Each scene shows the same named points in several views. A view is turned or mirrored, shifted and resized as a whole, has a little noise and may leave points out.
In the rows, 128 means zero.

Scene 1
View 1
Q68: [104 140 135  96 121 117 113 106 140 148 126 163 155 139  88 115 176 102
 115 158 130 150 107 106]
Q618: [112 137 135 112 139 132 126  97 119 122 132 158 180 118 112 123 140  79
  96 160 153 196 159 111]
Q236: [131 133 155 110 115 124 119 106 133 122 126 170 171 148  87 114 164  74
  94 134 139 130  87 107]
Q53: [105 140 148  99 136 117 109  94 124 133 134 164 167 122  94 120 157  88
 103 156 140 175 126 109]
Q585: [119 132 173 103 146 117 102  95 111 116 151 172 187 118  95 139 134  66
  88 137 152 190 138 108]
Q915: [ 92 136 163 111 160 134 115  79 110 128 133 149 159  91  99 108 153  77
  92 167 138 189 135 128]
Q392: [ 96 132 185 109 160 132 110  78 112 125 133 155 157  94  87 106 158  71
  87 156 132 170 104 131]
Q943: [115 160 109  72 108  81  92 112 132 145 148 192 191 157 102 156 148 113
 115 150 154 201 162  80]
Q914: [109 118 149 104 133 136 119 120 145 136 131 157 159 145  90 127 170  88
 116 142 132 139 113 107]
Q807: [ 78 109 139 121 161 170 137 108 147 145 122 123 139 108 109 109 173  95
 126 177 129 166 152 125]
Q591: [108 108 186 122 152 153 123 104 138 124 126 146 149 125  82 107 173  66
 102 141 124 121  77 127]
Q560: [ 87 157 147  87 146 100  97  79 110 141 142 167 163 100  95 120 150  98
 100 172 142 208 141 115]
Q404: [ 88 130 146 102 147 131 114 102 134 146 132 151 151 119  93 117 169  98
 116 165 131 168 128 114]
Q949: [ 97 148 143  86 141 104  96  96 121 137 147 170 174 122  98 140 148  98
 105 158 147 201 151 104]
Q609: [117 124 137 103 119 130 118 122 151 139 127 161 158 158  89 122 176  94
 116 143 133 130 102 100]
Q32: [102 146 133  81 122 101  97 112 142 153 139 177 163 149  84 137 169 110
 120 151 134 163 119  94]
Q92: [110 128 116 100 118 130 122 120 152 147 126 162 162 153 101 127 170 103
 123 156 136 151 132  99]
Q289: [118 116 153 112 142 141 121 116 135 119 140 159 179 135 102 138 146  71
 105 139 150 171 147 104]
Q372: [129 142 130 127 110 141 142  90 129 124 101 156 159 134  93  79 175  76
  90 158 136 123  81 119]
Q133: [101 153 154  83 128  93  92  92 124 147 138 178 159 132  79 119 169 101
 104 154 129 162  95 106]
Q296: [104 116 149 112 138 146 123 114 145 135 127 149 155 137  93 117 170  87
 115 151 131 140 116 113]
Q159: [ 97 123 146  97 148 129 106 116 140 138 145 158 167 132  98 143 156  95
 119 152 139 180 150 103]
Q216: [138 116 137 119 110 144 132 128 153 123 122 162 172 169  95 121 171  75
 108 128 139 113  95  99]
View 2
Q216: [ 95 149 116 136 119 133 134 141 133 143 117 150 124 121 115 128 144 149
 143 116 146 118 132 137]
Q133: [105 122 136 120 125 154 143 110 140 128 114 105  97 143 104 121 117 134
 121 130 164 107 128 135]
Q609: [105 143 128 132 123 135 135 134 136 135 114 136 109 122 106 132 137 144
 133 123 151 116 133 134]
Q392: [113 136 133 109 111 165 125  98 139 131 128 131 105 142 117 115 120 129
 112 120 175  86 146 172]
Q943: [119 115 133 133 136 154 153 117 173 120 130 109 109 123 117 103 125 146
 113 167 136 108 104 102]
Q915: [125 137 140 109 113 171 122  98 145 126 134 133 101 129 122 112 118 131
 104 131 169  79 145 163]
Q32: [114 127 137 128 131 145 144 120 150 125 117 113  98 131 101 126 128 140
 120 142 152 112 122 122]
Q404: [126 137 142 121 125 150 131 113 145 125 123 126  94 124 102 127 129 135
 112 137 160 100 136 145]
Q372: [ 90 150 125 121 107 154 121 129 109 144 113 139 114 117 127 122 117 148
 135 105 154  93 150 136]
Q53: [114 132 134 121 120 159 134 110 147 128 126 125 105 130 116 115 125 138
 115 134 158  96 132 142]
Q159: [131 136 138 125 127 149 134 115 163 123 133 135 105 121 106 121 139 137
 110 147 154 102 128 146]
Q92: [117 142 135 131 127 142 133 131 143 130 120 135 104 109 108 129 136 146
 122 137 143 108 130 123]
Q585: [114 127 123 119 118 164 140 102 168 127 139 136 121 145 126 102 130 133
 115 140 163  96 124 159]
Q296: [116 148 135 125 120 143 126 125 137 133 122 143 106 119 108 131 138 139
 123 123 157 104 141 150]
Q914: [112 142 131 127 122 139 134 126 142 133 120 140 108 125 104 132 139 138
 127 127 156 110 135 148]
Q289: [119 140 123 127 120 152 133 119 162 129 139 152 122 123 121 113 142 139
 119 138 153 101 129 156]
Q591: [103 152 124 119 112 140 126 123 126 141 119 152 111 137 102 139 143 131
 132 100 175 109 149 182]
Q618: [123 140 131 121 119 168 127 109 158 126 140 142 115 117 130 104 127 142
 108 145 149  84 131 143]
Q807: [143 159 149 120 118 151 111 117 137 124 129 152  93  98 103 135 137 138
 105 131 158  85 156 158]
Q949: [126 123 138 121 126 163 139 103 164 122 133 119 102 130 116 108 122 136
 105 154 155  93 123 137]
View 3
Q618: [ 89 112 108  66  92  70 116 109 199 144 107 146  96 118 135 151 131 175
  98 127 128 111 123 110]
Q560: [ 92 128 132 104 100  63 127  97 173 156 134 145  65 118 121 110 165 174
  93 100 127 134 123 135]
Q392: [ 87 160 123  97 111  93 127  90 164 142 110 168  47 152 138 125 138 180
 113 116  75 120 125  80]
Q236: [103 160 103  98 130  76 109 133 134 126 118 153  92 103 152 129  94 149
 106 145 117 121 143  44]
Q296: [101 167  95  97 132  87 107 112 141 140  90 155 114 103 154 123 103 166
 121 146  99  95 126  81]
Q289: [ 92 119 105  65 103  80 116 137 174 156  95 148 107 110 132 155 108 176
 128 151 110 105 135  85]
Q915: [ 84 143 121  91 103  85 123  80 184 146 108 162  61 144 136 130 150 184
 104 113  89 113 116 112]
Q585: [ 87 107 128  72  89  76 130 139 180 159 121 152  60 131 115 146 128 173
 121 130 109 133 141  81]
Q372: [ 99 190  82  99 132  79  97  85 152  92 110 168  91 118 185 139  89 141
  65 133 117 106 125  36]
Q404: [ 98 159 110 105 125  78 112  99 147 149 103 149 102 105 145 107 134 174
 113 125 105 104 122 115]
Q32: [107 143 118 115 124  58 115 141 121 151 135 131 104  76 129  99 124 154
 109 132 147 128 138 102]
Q133: [106 156 127 122 125  67 120 124 121 142 144 147  67 103 127  96 130 155
 102 119 127 143 141  84]
Q92: [106 152  93  95 129  66 102 125 139 139 107 138 137  72 150 119 106 158
 106 147 141 101 129  96]
Q53: [ 96 139 118  95 113  71 117 114 158 144 123 146  82 109 134 122 132 165
 101 125 122 124 131  96]
Q609: [108 170  89  97 138  78 101 132 121 132  98 150 126  86 159 124  84 151
 117 160 117 102 135  60]
Q914: [102 148 101  89 122  80 110 135 141 148  96 149 110  99 142 129 100 167
 132 150 109 107 135  73]
Q591: [ 97 189 100 101 136 109 111 109 129 133  87 179  81 136 160 127  95 166
 133 148  60 103 134  39]
Q159: [ 94 128 113  86 112  74 119 130 156 169 102 140 113  94 124 121 128 179
 130 137 119 109 130 120]
Q68: [109 166 104 114 132  68 106 117 125 135 122 147 107  86 151 108 115 153
  97 133 131 117 129  87]
Q943: [105  90 125  91  97  35 118 159 157 162 153 113 116  58 110 120 134 152
  93 131 195 144 143 127]
Q216: [106 165  84  83 134  79 100 145 128 121  99 153 125  87 166 145  64 145
 113 171 124 105 145  31]
Q807: [ 95 173  90  91 126  92 104  70 170 149  65 156 130 110 162 118 133 193
 121 131  86  65  98 137]
View 4
Q372: [104 158 149 108 132 102 130 144  55 139 160  99 130  90 109 104 122 140
 107 104 134  89 145 157]
Q53: [100 138 143 124  96  93 109 118  75 102 139 124 107 116 129 134 145 181
 120 122 120 103 130 153]
Q949: [104 131 143 129  80  90 102 105  89  83 130 133 106 130 137 154 148 199
 119 126 117 106 115 149]
Q289: [107 132 131 133  87 116 131 118  81 121 130 136 122 123 130 144 161 172
  87 105 113  98 142 158]
Q216: [112 134 148 105 126 119 151 137  75 138 167 108 133 103 112 118 171 134
  99  97 123 117 138 171]
Q133: [ 98 132 154 114 111  82 107 114  81  87 153 117  93 110 123 127 163 177
 149 129 118 120 127 157]
Q392: [ 86 143 128 139 101  89 102 123  54 115 122 133  88 105 123 119 142 181
 136 122 116  87 165 148]
Q68: [102 141 145 112 114  95 115 133  84 109 152 104 112 113 118 120 155 165
 124 129 123 125 113 167]
Q560: [ 96 143 142 132  83  79  88 111  80  82 124 129  98 125 137 146 131 204
 132 134 119  97 119 145]
Q585: [105 125 143 133  84 100 119 100  70  98 132 149 107 122 138 152 156 189
 113 101 111  88 156 144]
Q236: [107 135 151 108 119 101 131 124  71 118 161 114 113 105 116 119 161 152
 123 105 119 111 141 161]
Q807: [ 88 165  97 145  90 111  99 159  80 143 107 118 110 120 116 120 134 173
  90 148 125 112 121 175]
Q914: [100 135 132 119 111 111 128 133  80 124 146 117 112 114 116 122 171 156
 111 120 118 121 134 169]
Q915: [ 89 150 124 142  89  89  95 122  64 111 113 135  96 114 129 131 126 190
 120 129 118  84 148 148]
Q92: [105 141 137 118 102 108 121 133  91 115 146 112 121 121 123 132 157 169
 104 126 124 125 111 168]
Q159: [101 133 126 132  84 110 115 120  93 108 128 132 111 132 129 147 164 183
 103 125 114 117 119 164]
Q618: [108 144 136 133  80 100 114 114  79 108 125 131 124 125 135 151 125 188
  91 110 120  84 128 147]
Q32: [107 128 152 109 104  96 116 118  98  90 155 114 108 122 129 138 170 176
 127 130 120 134 105 165]
Q591: [ 89 141 123 129 123 108 126 141  51 144 137 125  93  99 108  99 168 147
 123 117 116 105 173 166]
Q404: [ 93 149 125 130  98 100 103 136  81 114 128 119 102 117 122 126 149 177
 117 139 121 115 122 165]
Q296: [ 98 144 126 125 108 110 123 141  74 131 139 118 112 112 116 119 161 157
 106 125 119 115 135 170]
View 5
Q372: [168  81 174 118 120 157  76 122 121 141 166 123 111  96  97 117 137 149
 191 120 129 161 123  83]
Q915: [156 139 148  77 151  97  99 103  31 191 111 128 113  99 124 154 171 201
 199 110 132 175 120  83]
Q92: [ 97 160 160 116 148 168 105 114 100 157 151 139 109 114 121 148 110 180
 139 142 125 138 137 106]
Q296: [127 138 178 108 130 135  94 128  80 166 138 144 108 117 121 117 127 185
 163 143 127 148 130 123]
Q159: [ 99 182 147  93 159 138 107 109  51 189 121 146 115 117 132 150 134 205
 141 127 123 157 138 121]
Q32: [ 94 164 145  87 160 148 109  99  82 187 157 159  93 116 103 159 118 173
 109 135  98 140 126  83]
Q914: [118 142 174 106 137 141  91 127  82 171 145 156 106 117 111 114 125 176
 142 137 115 150 133 122]
Q68: [117 137 160  98 145 144 104 110  91 168 159 144  97 113 103 145 120 173
 141 145 110 139 121  81]
Q392: [168 122 160  71 137  91  84 113  36 201 122 147 108 106 106 121 171 186
 185 111 117 177 114  85]
Q133: [132 127 145  67 150 124  94 103  77 198 162 170  86 115  77 136 138 157
 121 131  85 154 107  61]
Q53: [130 150 141  88 155 133  97 105  64 190 135 141 110 106 107 152 148 183
 152 115 115 167 129  88]
Q585: [140 168 124  83 163 131  86 107  39 215 116 162 129 109 107 136 173 185
 148  80 114 200 143 115]
Q609: [113 136 173 115 134 161  90 126 106 160 159 153 104 119 104 118 114 165
 133 141 112 145 133 114]
Q404: [122 150 165  88 148 117 107 110  57 177 131 134 101 109 125 150 133 197
 165 145 124 143 119  94]
Q591: [163 102 197  96 107 107  68 141  70 173 138 159 100 118 103  71 146 172
 174 137 122 159 122 127]
Q949: [108 182 116  76 177 134 113  90  45 207 126 144 113 107 113 179 150 196
 142 108 111 171 131  81]
Q943: [ 72 208  95  95 200 186 120  78  83 202 151 150 115 114 107 206 125 180
  92 102 101 163 146  76]
Q560: [131 163 119  65 174 110 114  85  36 205 125 136 106 102 115 190 159 199
 160 115 111 166 115  59]
Q236: [136 122 160 104 136 154  79 121  99 174 158 159 110 111  92 113 134 155
 140 118 109 166 135 103]
View 6
Q618: [ 90 127 119 159 128 141 138 120 113 138  91  99 139 109  97 105 154 157
 139 152 143 112 130 137]
Q591: [124 128 107 173 166 131 115 112 177 119 156 155  92 169 123 128 143 131
 108 154 136 126 134 147]
Q585: [107 133 113 135 123 138 153 151 142 123 110 103 147 126  94 114 156 149
 142 146 118 129 113 155]
Q289: [104 115 126 149 128 129 141 131 148 131 104 123 137 120  97 114 129 152
 118 158 140 116 140 138]
Q296: [103 119 128 160 150 131 106  99 149 128 124 145 102 133 116 122 125 136
 104 153 138 104 137 140]
Q949: [ 83 142 131 121 117 145 116 116 116 123  93  99 138  99  98 105 151 148
 141 141 109 108 105 159]
Q236: [118 125 136 143 164 125 133 128 130 133 137 142  93 147 112 131 123 128
 117 140 113 101 131 139]
Q943: [ 80 126 169  89 114 135 128 132  80 137  78  96 137  80  86 116 110 143
 136 130  84  79 109 150]
Q32: [ 92 131 155 110 137 135 102 108 116 126 113 128 108 109 108 122 114 128
 121 137  91  88 111 156]
Q807: [ 77 126 112 191 139 143  79  55 152 129 102 133 112 114 120  99 147 151
 103 169 168 107 141 138]
Q53: [ 98 135 125 142 141 142 119 113 122 128 113 117 118 118 108 113 148 140
 131 142 118 108 114 150]
Q372: [121 125 124 186 195 131 132 107 101 148 146 145  69 157 122 131 143 126
 121 144 134  95 141 121]
Q159: [ 87 126 134 134 117 137 108 108 146 122  96 120 136 102 102 109 127 147
 114 152 126 105 125 154]
Q133: [103 146 136 116 151 145 105 113 119 119 132 126  99 131 114 121 142 123
 134 129  83  99  95 164]
Q915: [ 96 148  94 169 140 152 113 100 134 122 111 108 128 128 114 101 185 150
 140 149 137 125 109 155]
Q216: [120 101 146 152 167 113 138 131 136 139 133 158  89 145 109 139  93 131
  99 148 128  93 157 120]
Q68: [100 128 143 139 156 134 100  96 118 130 124 137  92 124 116 122 125 126
 115 140 108  88 119 146]
Q560: [ 85 156 118 134 127 155 105 101 109 121 102  92 131 106 107 100 174 143
 149 138 109 110  94 164]
Q609: [107 113 146 141 158 124 115 112 133 134 128 151  90 135 114 132 102 126
 102 146 116  88 138 138]
Q404: [ 89 135 125 153 140 143  91  85 138 125 114 128 110 118 116 108 144 138
 117 150 129 104 120 152]
Q92: [ 92 113 152 141 145 128 108  98 119 137 105 137 104 110 107 120 106 136
 105 149 125  83 138 134]

Which points are out of place in each view (at most two, in the order of its rows)? Write none if all are in place.
view 1: Q236
view 2: Q404, Q591
view 3: Q609, Q914
view 4: Q372, Q92
view 5: Q133
view 6: none

Scene 2
View 1
Q994: [169 108  99 127 129 168  97 132 148 124 124 157 129 162 152 108 170 140
 130 155 117 141 170 164]
Q539: [173 126 137 162 123 137  84 119 134  74 144 172 138 139 173 107 216 138
  83 158 130 132 163 167]
Q501: [167 122 131 132 114 130  87 126 163  99 113 150 122 167 123 110 176 147
 126 156 120 139 171 155]
Q824: [144 150  68 146 115 194  74  81 126 139 152 171 133 156 132  79 140 150
 101 144 110 139 188 160]
Q13: [179  94 110 109 129 155 102 151 165 124 106 145 120 174 139 118 168 140
 155 158 118 145 164 160]
Q547: [166 114 116 148 141 187 113 141 179 126 135 151 133 168 159 108 175 126
 135 158 112 155 158 174]
Q770: [156 131 114 118 149 186  90 131 172 149  83 133 128 198  81  95 149 132
 165 152 122 159 152 137]
Q322: [160 131  66 134 101 165  66  88 102 117 153 180 127 139 158  87 157 161
  87 150 115 125 197 164]
Q849: [149 146 167 190 116 144 100 117 199  86 142 149 135 169 136 108 190 128
 110 156 110 152 161 173]
Q70: [169 123 113 156  88 115  77 103 127  72 159 182 125 130 180 109 192 160
  76 156 114 123 193 174]
Q673: [167 109 108 154  96 144 109 127 167 103 166 167 123 145 190 116 171 146
 109 158  98 137 189 192]
Q482: [142 164  82 148  75 133  49  54 114 105 146 176 124 150 110  77 141 175
  76 141 109 123 210 151]
Q852: [151 134 119 179  90 147 106 108 182 100 172 163 129 154 170 109 166 145
 101 155  92 143 190 194]
Q829: [130 160  79 173 109 209  96  82 169 149 168 162 139 166 133  80 127 139
 110 146  92 155 188 180]
View 2
Q501: [127 119  99 113 175 112 132 178 157 114 122  96 153 121 144 131 113  80
 104 128 100 130 156 143]
Q70: [118  90  75 118 195  86 116 149 179 117 120 124 175 149 150 159 147  72
 115 144 119 150 155 184]
Q852: [138 113  90 113 151  87 144 148 162 115  98 121 188 139 149 128 146  64
 122 152 128 126 136 165]
Q539: [108 113 100  95 204  79 118 146 178 111 118 119 169 151 151 150 138  86
 121 129 128 137 133 174]
Q322: [150 118  78 127 170 103 131 133 164 113 119 119 145 144 124 183 120  92
 132 160 106 142 174 198]
Q770: [153 160 125 108 146 136 150 184 132 110 118  76 123 104 121 126  78 104
 112 125  90 109 158 126]
Q547: [146 141 118  99 163  93 131 161 122 108 105 107 171 130 131 118 107  97
 115 133 115 106 135 154]
Q829: [170 151 105 116 117 107 169 131 161 110  89 113 148 135 125 150 124  83
 146 166 126 115 146 172]
Q13: [146 128 104 114 174 108 123 183 114 112 123  96 161 118 126 120  93  95
  97 132  91 115 160 149]
Q994: [146 129 102 111 174 101 127 163 130 109 119 105 159 129 127 137 103  98
 112 141 104 121 157 165]
Q482: [139 111  73 137 154 127 154 141 208 116 116 107 127 132 141 190 135  69
 135 158 105 157 180 180]
Q849: [115 123 114  97 162  96 147 169 183 112 102 102 172 129 162 110 142  63
 115 123 128 123 121 130]
View 3
Q547: [153 146 136  78 120 121 114 153 182  99 108 130 121 120 100 143 167 120
 108 101  96  96 125 148]
Q824: [133 134 135  49 175 157  93 148 133 119 133 160 116 151 155 159 174 123
 131 140 118 104 138 161]
Q829: [125 152 150  77 139 149 100 140 135 130 136 135 102 149 155 137 190 129
 144 146 114 111 142 149]
Q770: [153 114 179  55 149  93 139 160 192 122 137 142 102 110  97 137 139 110
 126 131 103  75 110 164]
Q673: [131 148 106  77 128 156  77 146 167  80  94 174 112 135 106 133 187 146
 101 105  73 117 125 126]
Q322: [133 127 108  38 187 173  73 153 137  97 119 185 121 149 146 163 173 128
 111 128  99 106 134 151]
Q852: [116 151 116  84 121 147  78 124 154  93 108 163 113 133 105 132 188 157
 123 113  84 129 128 121]
Q994: [150 128 130  57 147 130 105 161 179  96 110 159 117 124 107 148 160 119
 105 109  91  91 121 152]
Q501: [134 113 135  50 154 114 101 138 178  92 122 178 117 108  80 146 146 142
 117 112  86 103 109 141]
Q849: [112 139 129  79 118 107  94 100 164  97 122 150 132 104  67 137 158 171
 142  98  97 135 114 119]
Q13: [159 118 147  57 142 114 117 170 201  92 108 165 105 111  88 137 148 116
  97 111  78  77 110 151]
Q70: [120 131  82  49 166 165  58 128 147  71 104 200 137 132  99 158 172 160
 104  96  81 130 123 126]
View 4
Q994: [138 124 152 124 151 151 133 112 131 125 156 143 120 130 115 125 125 108
  98 105 111 123 114 117]
Q70: [113 144 161 115 140 131  93 105 127 106 138 205 109 140 121 152  92 102
  94  99  99 111 131 117]
Q824: [126 103 166 132 134 129  83  99 147 145 158 143 117 134 119 119 118 133
 124 103 120 134  87  98]
Q13: [153 127 145 123 156 171 162 122 126 125 159 123 126 123 109 125 138  99
  95 108 111 125 123 128]
Q539: [110 147 158 113 147 131 119 115 120 108 130 194 118 146 138 131 113  74
 105 105 112  97 118 119]
Q829: [119  83 152 142 157 108  98  96 164 142 156 129 102 140 119 108 127 137
 110 105 113 121  85  76]
Q547: [132 120 143 126 170 139 157 111 132 121 151 132 123 136 125 105 141  95
  95 105 108 103 101 109]
Q501: [138 118 150 124 145 160 138 136 137 119 141 149 108 130 118 141 125  88
 103 116 118 123 137 115]
Q673: [122 134 145 122 170 127 126  94 136 105 154 171 108 136 115 133 110 116
  75  94  92 104 120 109]
Q849: [113 104 137 130 166 124 145 138 155 107 118 166  88 148 138 135 124  69
  93 122 111  94 135  83]
Q322: [124 126 172 123 128 134  75  93 132 134 157 168 119 131 114 132 103 133
 117  96 113 133 101 117]
Q482: [118 100 171 131 114 125  51 113 159 134 140 177  91 135 118 152  90 128
 126 111 120 140 124  90]
Q770: [157  91 148 135 144 173 159 144 143 147 149  90 119 124 116 111 157  91
 126 125 135 137 111 108]
Q852: [113 115 141 130 169 113 120 102 150 108 142 170  97 142 122 133 111 111
  80 103  95 100 119  89]
View 5
Q539: [147 106  96 116 140 109 117 131 133 119 120 118 139 146 147 165 157 158
 193 102 117 119 109 104]
Q824: [140 119  98 123  98 140 120 142 118  91 115 117 111 128  93 168 149 148
 163 158  97 119 132 148]
Q482: [128 112  84 126 111 128 105 137 113 126 132 119 111 109  64 175 150 136
 151 125  80 125 140 119]
Q13: [171 142 143 139 110 111 137 123 128 110 126 135 129 143 140 131 169 138
 181 135 106 136  77 154]
Q70: [139 104  85 115 125 118  96 129 132 135 137 112 139 133 128 184 154 135
 185  89 106 120 113 115]
Q547: [158 124 126 138 111 123 140 129 124  91 106 113 123 162 146 136 158 157
 194 133 117 125  89 150]
Q770: [171 147 152 155 114 108 160 133 110  91 111 141 106 142 107 103 168 158
 164 163  94 142  93 143]
Q829: [126 107  96 145  85 156 128 138 107  76  96  88  97 151  93 154 142 153
 177 142 105 123 122 167]
Q322: [144 118  92 109 103 135 104 139 130 113 130 123 126 117 105 188 152 136
 168 142 100 116 128 142]
Q501: [156 129 124 142 124 106 130 125 121 122 126 129 124 140 122 133 164 145
 175 114  99 136  92 124]
Q994: [161 130 124 129 110 120 129 130 127 105 120 126 128 141 135 149 164 144
 182 138 108 126  94 149]
Q673: [142 111 102 132 102 132 108 123 127 116 124  99 132 153 143 167 154 131
 195  98 115 123  91 153]
Q849: [135 104 106 156 132 109 136 124 108 114 106  95 114 166 126 121 153 160
 190  80 109 137  96 108]
View 6
Q501: [117 134 133 125 123 127  70 143 120 110 157 113 126 136 160 147 114 123
 111 133 139 113 141  89]
Q547: [122 123 136 128 115 155  88 107 105 106 116 133  97 140 152 162 121 107
  88 131 136 113 122  74]
Q13: [112 135 157 118 115 128  81 119 123 124 131 128 118 149 159 151 136 134
  98 133 117 105 120  99]
Q539: [131 105 115 155 153 139  66 142 113 113 133  96 126 137 137 148  94 124
 124 135 169 139 132  42]
Q994: [128 127 128 122 124 138  73 117 124 111 118 124 120 151 155 148 129 125
  98 132 133 120 123  86]
Q849: [111 124 120 139 116 150  84 150  88  97 168 106 104 104 158 155  73  88
 100 123 164 113 163  61]
Q770: [122 157 130  86  92 136  69 114 110  96 167 152  99 150 174 170 158 113
  95 155 126  98 131 129]
Q824: [168 127  58  97 117 143  53 111 135  73  98 138 131 165 162 138 133 102
  91 128 153 144 138  97]
Q322: [161 117  75 117 139 128  49 131 150  94  95 114 159 164 155 122 117 124
 108 118 151 150 136  78]
Q852: [129 113 109 137 119 152  87 136 113  94 110 107 127 121 157 131  71  94
  87  96 149 128 157  60]
Q673: [124 110 127 142 129 147  87 128 123 110  94 105 134 131 150 126  82 113
  88  97 136 128 142  57]
Q829: [157 129  65  97 102 158  73 110 117  65  98 140 119 143 167 139 111  74
  68 109 150 134 154  94]
Q482: [163 134  50 103 128 117  37 161 152  76 136 104 170 149 171 114 100 109
 115 116 164 149 170  96]

Which points are out of place in each view (at most two, in the order of its rows)? Write none if all are in place.
view 1: Q849
view 2: Q539
view 3: Q770
view 4: Q994, Q482
view 5: Q829
view 6: Q824
